Points on a hilly landscape, in no order, each with its height.
A ball rolls from a point to the lowest of its 2 nearest points, and stops where none of them is lower. Distance is the straight distance between rows; heights are no part of it.
dez (h 502): [143, 131, 118, 94, 159, 174, 66, 132, 146, 126, 122, 151, 89, 121, 91, 85, 146, 115, 107, 118]
ribas (h 184): [118, 152, 183, 94, 105, 127, 119, 107, 113, 129, 129, 87, 96, 149, 166, 178, 55, 109, 127, 140]
bemo (h 175): [121, 144, 151, 120, 109, 150, 109, 142, 164, 91, 177, 110, 139, 99, 132, 70, 144, 172, 125, 99]
Resa (h 253): [155, 91, 151, 147, 128, 98, 164, 92, 111, 156, 91, 127, 102, 145, 130, 150, 123, 106, 125, 141]
nusuv (h 380): [147, 110, 116, 150, 115, 121, 177, 93, 148, 126, 136, 134, 90, 104, 127, 130, 147, 104, 160, 75]
mir (h 120): [131, 123, 171, 109, 119, 126, 121, 124, 88, 139, 124, 71, 81, 144, 133, 146, 54, 103, 148, 169]
geso (h 704): [163, 148, 118, 104, 77, 82, 109, 155, 132, 119, 100, 88, 151, 119, 226, 178, 95, 145, 98, 128]
Mezul (h 335): [109, 114, 111, 101, 144, 124, 116, 104, 147, 112, 86, 132, 162, 155, 94, 168, 168, 130, 89, 136]
pevo (h 427): [67, 48, 103, 112, 140, 90, 127, 136, 111, 113, 65, 112, 153, 148, 105, 158, 129, 113, 97, 133]
munuv (h 395): [136, 133, 114, 176, 147, 120, 138, 124, 132, 154, 160, 155, 104, 135, 136, 91, 126, 144, 123, 128]
Kipu (h 312): [70, 160, 104, 109, 141, 113, 124, 92, 128, 103, 159, 121, 129, 147, 167, 160, 107, 159, 111, 123]
ganar (h 383): [159, 107, 104, 161, 141, 99, 137, 127, 158, 140, 157, 125, 149, 107, 83, 103, 164, 135, 109, 97]
Bope (h 279): [156, 140, 152, 134, 115, 138, 147, 143, 156, 121, 169, 97, 182, 111, 138, 88, 164, 178, 130, 105]
rapu (h 382): [103, 70, 102, 134, 129, 109, 132, 122, 144, 106, 64, 136, 155, 121, 113, 153, 169, 128, 105, 143]
Puze (h 136): [141, 172, 157, 119, 163, 158, 98, 130, 108, 156, 138, 159, 151, 170, 89, 139, 130, 102, 119, 134]
boru (h 323): [137, 135, 120, 174, 153, 120, 104, 142, 80, 130, 141, 137, 144, 135, 100, 86, 134, 102, 123, 158]
dobin (h 443): [106, 92, 112, 138, 91, 103, 124, 137, 141, 130, 132, 88, 158, 117, 144, 167, 135, 104, 86, 129]
Bivi (h 397): [126, 101, 142, 140, 116, 96, 126, 109, 118, 130, 159, 75, 131, 129, 129, 128, 116, 118, 96, 131]
gurab (h 278): [153, 134, 127, 158, 179, 127, 122, 119, 99, 169, 124, 122, 129, 152, 72, 104, 132, 128, 142, 147]
deved (h 235): [128, 137, 124, 140, 164, 139, 146, 114, 93, 171, 151, 101, 99, 136, 99, 126, 125, 132, 142, 167]
zogu (h 448): [168, 108, 127, 154, 105, 102, 131, 138, 151, 136, 107, 106, 196, 127, 94, 136, 121, 136, 117, 137]
zeluz (h 460): [115, 135, 149, 161, 154, 134, 100, 107, 107, 92, 145, 129, 90, 136, 99, 64, 113, 118, 128, 106]
Logud (h 241): [127, 159, 190, 93, 79, 149, 139, 114, 130, 112, 143, 118, 95, 126, 194, 156, 73, 120, 138, 125]
liba (h 343): [171, 123, 126, 136, 120, 128, 152, 144, 178, 128, 176, 122, 162, 113, 111, 111, 171, 152, 119, 80]
sol (h 289): [126, 94, 130, 120, 166, 137, 133, 93, 170, 146, 68, 151, 100, 141, 106, 116, 148, 156, 124, 108]
Zaf (h 168): [108, 150, 140, 119, 118, 159, 132, 128, 111, 156, 154, 93, 110, 121, 125, 140, 133, 134, 125, 169]
muzi (h 280): [110, 139, 126, 132, 150, 125, 113, 112, 115, 118, 118, 132, 175, 170, 126, 165, 161, 105, 79, 148]
Lib (h 22): [135, 163, 128, 139, 120, 173, 153, 150, 113, 170, 157, 105, 123, 89, 130, 99, 162, 131, 159, 165]
Babeb (h 368): [68, 69, 131, 68, 156, 136, 100, 140, 137, 124, 58, 175, 111, 159, 86, 146, 114, 111, 107, 104]
kem (h 260): [67, 108, 125, 106, 145, 115, 129, 85, 123, 98, 140, 107, 94, 149, 118, 152, 106, 129, 128, 121]
pef (h 396): [179, 147, 176, 111, 97, 151, 159, 151, 121, 132, 192, 80, 145, 87, 162, 119, 131, 153, 184, 108]
lalo (h 413): [112, 130, 95, 124, 149, 139, 106, 159, 142, 183, 152, 152, 97, 118, 59, 139, 102, 123, 154, 115]
zefur (h 648): [125, 145, 156, 102, 102, 98, 102, 150, 83, 137, 127, 67, 116, 99, 208, 110, 126, 145, 128, 187]
Begib (h 597): [116, 140, 111, 128, 100, 118, 129, 135, 105, 90, 105, 127, 120, 86, 189, 108, 143, 150, 149, 201]
Kir (h 420): [133, 131, 128, 158, 117, 137, 124, 119, 153, 106, 82, 162, 137, 135, 154, 114, 111, 149, 137, 144]
Votom (h 309): [163, 168, 104, 138, 147, 164, 167, 151, 139, 101, 141, 153, 151, 101, 130, 102, 201, 134, 172, 84]
zunif (h 434): [126, 117, 161, 148, 135, 115, 106, 106, 113, 108, 148, 84, 123, 135, 86, 93, 109, 122, 114, 124]
dupud (h 170): [144, 165, 116, 147, 147, 167, 132, 147, 104, 149, 138, 120, 126, 101, 87, 81, 183, 103, 156, 124]
nogo (h 475): [121, 161, 173, 103, 99, 147, 148, 103, 134, 92, 174, 129, 147, 122, 154, 157, 145, 115, 134, 101]
tabo (h 386): [98, 148, 132, 152, 136, 128, 94, 138, 140, 122, 119, 171, 136, 159, 174, 108, 103, 149, 96, 147]
neve (h 424): [129, 116, 107, 170, 112, 98, 139, 133, 142, 121, 163, 153, 110, 121, 171, 110, 106, 146, 124, 120]
laki (h 692): [125, 135, 108, 125, 90, 87, 106, 134, 108, 103, 108, 80, 168, 118, 211, 153, 116, 129, 92, 144]
fad (h 317): [83, 81, 128, 136, 145, 129, 116, 117, 153, 134, 85, 133, 93, 141, 123, 117, 107, 154, 113, 131]
fen (h 121): [94, 95, 126, 70, 168, 107, 108, 120, 122, 128, 142, 131, 127, 190, 54, 159, 104, 109, 112, 87]
Favo (h 399): [72, 63, 104, 99, 159, 113, 112, 151, 111, 119, 62, 158, 136, 185, 99, 140, 110, 102, 102, 127]
Kal (h 518): [129, 114, 125, 87, 139, 151, 78, 132, 155, 117, 121, 133, 119, 121, 65, 118, 125, 129, 111, 114]
mal (h 398): [134, 134, 73, 138, 120, 108, 122, 164, 138, 151, 176, 149, 141, 109, 76, 148, 95, 127, 154, 118]
muv (h 404): [103, 142, 102, 154, 131, 136, 130, 128, 95, 138, 167, 171, 82, 134, 120, 137, 111, 80, 146, 119]
dip (h 450): [148, 113, 142, 155, 94, 119, 146, 122, 158, 121, 113, 133, 118, 131, 186, 116, 99, 147, 121, 128]
kuzif (h 505): [122, 142, 148, 112, 109, 107, 148, 78, 122, 76, 160, 122, 122, 121, 181, 148, 149, 123, 119, 113]
pubub (h 451): [146, 171, 123, 128, 143, 185, 99, 155, 134, 159, 100, 146, 120, 128, 87, 106, 130, 148, 149, 162]
pomiz (h 188): [136, 90, 94, 136, 112, 122, 160, 126, 171, 119, 72, 163, 135, 89, 104, 139, 139, 147, 162, 101]
mana (h 349): [180, 142, 159, 132, 83, 143, 163, 162, 125, 153, 183, 108, 107, 104, 152, 129, 91, 122, 177, 103]
zozaz (h 252): [162, 187, 109, 138, 153, 167, 154, 130, 122, 138, 116, 159, 137, 117, 119, 100, 181, 131, 166, 123]
Sak (h 428): [124, 148, 107, 140, 156, 122, 132, 97, 108, 119, 136, 171, 91, 142, 78, 133, 128, 86, 155, 91]
kuro (h 351): [95, 103, 131, 152, 147, 134, 95, 143, 139, 140, 90, 131, 125, 166, 131, 105, 109, 137, 84, 161]
Saf (h 183): [160, 91, 157, 134, 116, 109, 134, 130, 88, 162, 92, 93, 118, 150, 120, 161, 74, 96, 134, 167]
notot (h 334): [112, 76, 115, 75, 171, 141, 93, 124, 147, 138, 38, 176, 102, 134, 91, 118, 133, 138, 123, 118]
seb (h 273): [84, 139, 150, 118, 100, 150, 104, 139, 164, 92, 145, 96, 140, 116, 156, 98, 127, 148, 91, 125]
Vate (h 360): [138, 130, 99, 159, 115, 136, 165, 139, 144, 92, 156, 143, 122, 90, 139, 95, 174, 118, 150, 79]
Fivar (h 346): [86, 115, 148, 132, 101, 158, 102, 136, 138, 102, 92, 99, 133, 131, 136, 122, 124, 119, 91, 164]
pem (h 246): [176, 147, 122, 150, 110, 150, 165, 165, 130, 163, 141, 159, 156, 126, 155, 133, 128, 135, 162, 127]
roke (h 536): [97, 145, 148, 111, 110, 136, 140, 102, 122, 99, 138, 128, 97, 114, 205, 133, 149, 126, 108, 145]
zumit (h 449): [127, 146, 113, 132, 147, 136, 155, 86, 111, 104, 126, 157, 120, 129, 100, 160, 148, 101, 156, 126]
vovo (h 185): [113, 103, 137, 90, 181, 123, 103, 120, 145, 163, 116, 132, 122, 191, 77, 143, 110, 133, 98, 117]
Fivab (h 482): [151, 160, 119, 126, 160, 149, 96, 106, 129, 86, 112, 138, 101, 112, 94, 59, 150, 110, 131, 90]
Gobad (h 679): [115, 149, 86, 127, 106, 101, 109, 162, 93, 139, 129, 108, 172, 129, 173, 159, 109, 132, 110, 174]
sifa (h 379): [129, 163, 97, 132, 124, 108, 121, 143, 118, 146, 189, 138, 163, 126, 112, 162, 100, 133, 139, 132]
lus (h 348): [111, 166, 99, 123, 138, 88, 134, 107, 116, 125, 174, 139, 161, 145, 167, 167, 118, 146, 121, 132]
Sus (h 622): [154, 145, 149, 103, 86, 98, 119, 142, 114, 97, 91, 107, 123, 92, 219, 122, 136, 147, 125, 188]
zazi (h 181): [144, 138, 125, 133, 114, 168, 158, 162, 170, 138, 138, 169, 125, 125, 140, 136, 127, 147, 166, 95]
zeviz (h 196): [88, 77, 128, 83, 154, 97, 142, 94, 108, 124, 121, 96, 122, 173, 80, 169, 104, 119, 133, 112]
Memi (h 244): [145, 95, 114, 137, 147, 108, 155, 91, 160, 134, 69, 167, 131, 127, 93, 130, 125, 163, 148, 107]
Vin (h 483): [133, 103, 155, 124, 81, 131, 150, 136, 149, 141, 107, 95, 144, 121, 157, 166, 138, 108, 104, 137]
gake (h 421): [165, 90, 125, 146, 123, 108, 114, 139, 161, 128, 96, 119, 176, 113, 72, 106, 152, 126, 104, 106]
Vef (h 327): [140, 78, 123, 142, 138, 86, 169, 80, 131, 141, 140, 125, 102, 117, 114, 143, 140, 119, 121, 98]
paref (h 440): [152, 173, 168, 100, 108, 154, 162, 121, 117, 109, 183, 121, 157, 113, 165, 128, 154, 151, 173, 103]
Feda (h 109): [148, 117, 94, 127, 124, 152, 143, 150, 193, 127, 110, 169, 124, 112, 113, 123, 151, 166, 145, 97]
tofar (h 211): [122, 174, 156, 124, 147, 132, 111, 122, 93, 115, 146, 159, 177, 163, 135, 149, 132, 102, 109, 139]
Fitiz (h 667): [122, 145, 146, 111, 112, 115, 100, 143, 75, 138, 119, 70, 172, 118, 166, 132, 111, 126, 111, 198]
Vuz (h 307): [186, 147, 140, 147, 95, 138, 173, 183, 119, 184, 177, 128, 110, 111, 169, 149, 116, 108, 151, 136]
ror (h 362): [146, 146, 114, 197, 158, 115, 132, 135, 89, 149, 142, 170, 120, 137, 133, 88, 135, 101, 134, 134]
seg (h 570): [112, 145, 121, 134, 92, 136, 135, 138, 105, 79, 150, 155, 102, 83, 189, 107, 146, 129, 154, 143]
fene (h 430): [130, 128, 116, 112, 158, 165, 106, 150, 134, 178, 93, 141, 81, 119, 57, 108, 120, 125, 160, 124]

For each start below, name the point where the ball stops.
zefur -> Feda
Kir -> Feda
fene -> fen
pevo -> Puze
nogo -> Feda
neve -> Lib
geso -> Feda
